The views of a scene show one set of named points, each view turned or mirrored, and shifted as a whole, with a little noise and some points left out.

Scene 1
View 1
J146: [-11  -9 -29 -10  -3 -18 -15   0   5   1  -8  -6   5 -28 -22  -6  38  26
   9   3]
J956: [  6  19 -28  31   8   8   4  -5 -11   1  -3  -7  -8  -8 -19 -16  12 -27
  19  17]
J364: [  6 -14 -13   1  11  -7  -5  -6  18  15  -4  17  13 -19  16  14   6   9
   5  -6]
J193: [ 18  14   0  32  -6   1  16  21 -12 -28   2  23   3  -6  -1  23  -1 -22
   1 -10]
J382: [-14   5 -15  35 -10  -1  -2   8  -4  -1 -10   5 -30 -23 -19  -6  12 -33
  27  17]
J527: [  1 -12 -22   8  -3 -16   6  10   1  -5 -13  19   6 -30   4   3  13  17
  13   1]
J355: [  2 -12  -6  -8  -5 -14   0  12  16   1  -6  26  11 -24   5  13  15  24
   0  -9]
J389: [ -3 -12  -6   8   3  -9 -14   0  14   8   1   8   7 -20   5  28  11  -1
   2 -14]
J307: [  2   7  17  -7   8   5 -20 -19  33 -10   0  22  -7  11   1   9  16 -15
  -2   5]
J714: [  2  -5   1  -5 -12 -10  -2  26  10   1   8  18  14 -22  -7  29  19  15
 -11 -24]
J901: [ 14  22 -15  29  -2  10  18  20 -13  -1   4  10  -3 -10 -18  -7   7 -22
   9   5]
J646: [-31 -13 -17  18 -21 -14 -17  22   3  20  -2  -7 -21 -44 -29  13  28  -8
  17  -5]
J67: [ 12   0 -32  30  18  -7  -3 -20 -12 -22 -10  -6  11 -10   5  10   6 -12
  15   4]
J827: [ 10  11  12  40  -5   6   5  15  -2 -20   5  21  -8  -4   2  35  -6 -43
   4 -10]
J515: [-10 -27 -19  27  12 -25 -35 -25   2 -18  -4 -18  14 -22  13  59  11  -9
   6 -24]
J882: [-16 -13   2  10   0 -10 -37  -6  17   6  11 -14   2 -17  -9  50  22 -15
  -5 -26]
J215: [-31 -25 -34  10  -8 -30 -27 -13   4 -13 -27  -7 -20 -40 -13  -2  33  10
  31  17]
J311: [ 27  25  -7  40  -2  16  27  41 -21  15  28   6  22 -12 -12  35  -7 -30
 -13 -34]
J626: [  3  12   5  18   5  10 -10  -8  14  -2   2  11 -13   3  -7   8   9 -32
   6   6]
J422: [ 31  21  -2 -12   9   5  17   4   9 -19   1  31  21   8   0 -10  15  15
 -10   2]
J399: [  3 -15 -18  20 -10 -27   9  17 -11 -37 -15  22  10 -31   9  26   9  14
  10 -11]
J663: [ 21  12 -19 -13  15   5   8  -1   9  14   6   9  26  -4  -7 -12  20  20
  -8  -2]
J889: [  0  -2 -28  18  -9 -16  10  18 -14 -14 -10   9   3 -30 -12   1  18  10
  14   1]
View 2
J663: [ -7   8 -10  17  -7  23  -1  29   3  11  -3 -11  -5  18  13 -16   0  13
 -15  38]
J882: [-29  21  16  20  12 -10  37  11  12 -37  14  -1  15  -6  46   8 -12  -5
 -20  -4]
J889: [-15  13  -8   7 -22   6   1  -4  -6   3 -13 -15 -13 -13   7 -17 -14  -9
  14  -6]
J827: [-44  12  47  20  28  13  15  -9  15  15   9   4 -12 -26  18 -12 -34  11
  11  -7]
J626: [-21  20  31  22  13   8  11   5  35   3   7 -12   9  -8  17 -16 -33  18
   5  17]
J901: [-25   5  17  20   5  22   2  -7  21  22  -6 -28 -20  -1   3 -26 -20   6
  15   3]
J382: [-12  16  18  13  -4  -2  13 -17  36   2  -5 -37   3 -20   5 -20 -34   2
  33 -10]
J364: [-11   9  -6   3   1   5  18  29  -1   4   5   0  11 -16  19   9  -7  12
   1  23]
J515: [-57  19  -8   6   1  -7  29  10   1 -37  -5  13  20 -31  49  24 -32  -3
 -11  -4]
J355: [  3  17   1   4 -11   0  11  23 -16   2   8   8  -1 -12  15  -4   1   2
  -2  14]
J146: [  4  23 -21  10 -34  -5   7  12   3 -22  -9 -21   7   6  18 -14  -5  -9
  -4  11]
J215: [  3  32 -20   0 -40 -23  13  -3  17 -31 -15 -23  27 -26  16  -6 -31  -9
  22  -3]
J714: [ -8  15  15  13   1   2  16  16 -21  -4  14   9 -13  -2  22  -8   9  -5
 -15  -1]
J311: [-56 -16  28  25  40  37  20  -4  -3  26   6 -15 -45   5  19 -10   1   0
  -5 -12]
J307: [ -6  33  33  22   5   1   7  23  26  -4  15   8  22  -6  22 -15 -30  25
  -9  34]
J389: [-18  13   6   9   5   0  24  18   1  -8   8   0   8 -14  27   6  -9   4
  -4   8]
J527: [ -5  13 -10   0 -19   3   5  12  -9   6  -6  -5  -2 -19   8  -6 -10   0
  12   7]
J67: [-50  13 -12   9  -8  17   1   2  16   0 -22  -9   6 -20  20  -4 -42  10
   8  14]
View 3
J355: [-10  13  13  13   8   2 -21  22  11 -10  27  12  14   3   1   8 -30 -26
  16 -21]
J956: [ 14  12  13  17  14 -25 -14  15  -4 -14   6  13  -7   6   0   7  58  -9
 -10 -13]
J663: [-20  24  13  35  11 -22 -20  14  -9 -26  32  29  12  23  -2  -3   1 -11
  20 -33]
J215: [ 45  10 -13  20 -11   5 -22  38  32   7  17  18  28 -25  -9  29  17 -38
 -10 -17]
J714: [-16   9   8  15  16 -10 -20  31   2  -3  22   2  -2   7  25   5 -37 -31
  20 -21]
J399: [ 19  -9  20   2   7  23 -19  19  -1  -6  35 -17   8   3   8   2 -12 -46
   7 -11]
J827: [ -2   2  24 -23  24 -10  -6  11 -12  -1   2 -20 -42   5  19   1   5 -13
 -20 -13]
J646: [ 14  11  -6  19  11 -19 -18  49  31  17  -4  10   5 -18  24  29   8 -34
   8   3]
J527: [  5   7  18  14   6   7 -19  19  12 -10  27   8  19   3  -4   8  -2 -30
  13  -9]
J389: [ -3  27   7   8   7  -8  -9  23  15   5  25  11  -9   3   9   1 -19 -27
  -4 -18]
J307: [ -8  21  -1  -6   3 -20 -15  12  -4 -14   8  23 -14  -1  -8  11 -18   4
 -22 -55]
J882: [  7  35 -16  10   5 -23  -6  39  15  22  21   9 -29  -4  30   3 -25 -35
 -18 -30]
J626: [ -1  18   9  -4  13 -25 -10  13  -3  -8   0  12 -23   0   2  10  13  -1
 -21 -30]
J422: [-20   2  22  15  13 -11 -25   3 -27 -39  27  14   7  23  -7  -1  -8  -4
  15 -44]
J382: [ 20   2  12  -1  14 -15 -14  23  13  -1 -13   4  -5 -13   3  25  42 -12
 -12  -2]
J193: [ -1  -8  27  -9  24  -3 -13  10 -21 -14  13 -20 -24  14  18  -1   8 -19
  -2 -15]
J67: [ 26  18  13  12   3  -1  -8   8  -5  -9  38   4  -9  13  -4  -9  33 -29
 -18 -21]
J515: [ 32  36  -9   6  -6   4   0  27  15  23  49  -3 -26   0  16 -12 -14 -53
 -31 -26]
View 4
J307: [ 18  -4 -15 -37  -9 -41  24  21  -2  -5 -42   7 -12 -12  28   2   2   9
 -13 -25]
J389: [ 19  -1 -17 -24 -14  -8  14  15  11  20 -24   2  -9   3  -7  12 -12   9
   8 -20]
J399: [ 22  -2 -26  -1 -22  30  33  -1  26   5  -4  10 -31   3  10  19 -28  -9
   5 -10]
J626: [ 18 -16  -6 -31   8 -38  28  14   5 -14 -29  21  -8 -10   7  -4 -13   4
   3 -17]
J146: [ 15  23 -34 -12   3  12  -8  23  -1  15 -20  29 -35  16   3  -8  13   2
   0  -5]
J827: [ 18 -33  -2 -23  -2 -26  51   4  14 -19  -8   4   1 -19   0  12 -42  -7
  12 -13]
J527: [ 23   6 -26 -10 -11  11  12  -6  21  11 -24  23 -31   5   5  11  -5  -6
  13  -6]
J193: [ 17 -22 -15 -16  -1  -5  42  -9  18 -19  -5   1 -13 -26   9   6 -39  -9
  13  -4]
J422: [ 18   5 -34 -27  -1  -8  11 -22   8  -9 -39  -6 -33 -39  39  -8  -5   2
   2  -3]
J364: [ 24   3 -20 -25 -15  -6   6  -2  21  24 -41   5 -19   0  -1  10  -4  11
  11 -24]
J646: [ 13   1 -18 -10   3 -10   8  32  -7  16   1  36 -10  30 -29  11  -1 -17
  22   7]
J714: [ 11   4 -32 -19 -17   2  12  10  -3  23 -10 -19 -12 -10   2  16 -12  -5
  12   2]
J311: [  9 -27 -14 -24  18  -9  22 -20  11  -2   3 -25   7 -43 -27  -4 -53  -1
  42   7]
J956: [ 19 -10  -9 -19  33 -18  14   0  15 -24 -22  48 -22  -7  -7 -24 -16   2
  16  -9]
J67: [ 24  -6  -9 -15  10  10  23   3  33 -12 -24  30 -27  -3  -1 -17 -28  20
   1 -33]
J889: [ 18   3 -27  -4   3  17  15  -2  16  -1  -8  29 -32   3   0   1 -14 -11
  15   3]
J215: [ 23  15 -20  -3  -5  11  11  36  12   8 -15  63 -37  46  -3   3   9  -5
  -5 -17]
J382: [ 21 -16  -5 -13  16 -26  29  12  11 -19 -12  56 -16  14 -11   1 -12 -17
  18  -2]
J882: [ 10  -4 -11 -28  -9 -13  17  49  -6  22  -9  -7   6  12 -19   5 -17  19
  -3 -28]
J901: [ 17 -15 -16 -19  22 -17  20 -14  12 -20 -14  26 -18 -21  -3 -10 -22 -11
  25   6]

In a view up to two points have been moved. Name them for each view, in the order of its rows, or write none.
view 1 -> none
view 2 -> J215
view 3 -> none
view 4 -> J146
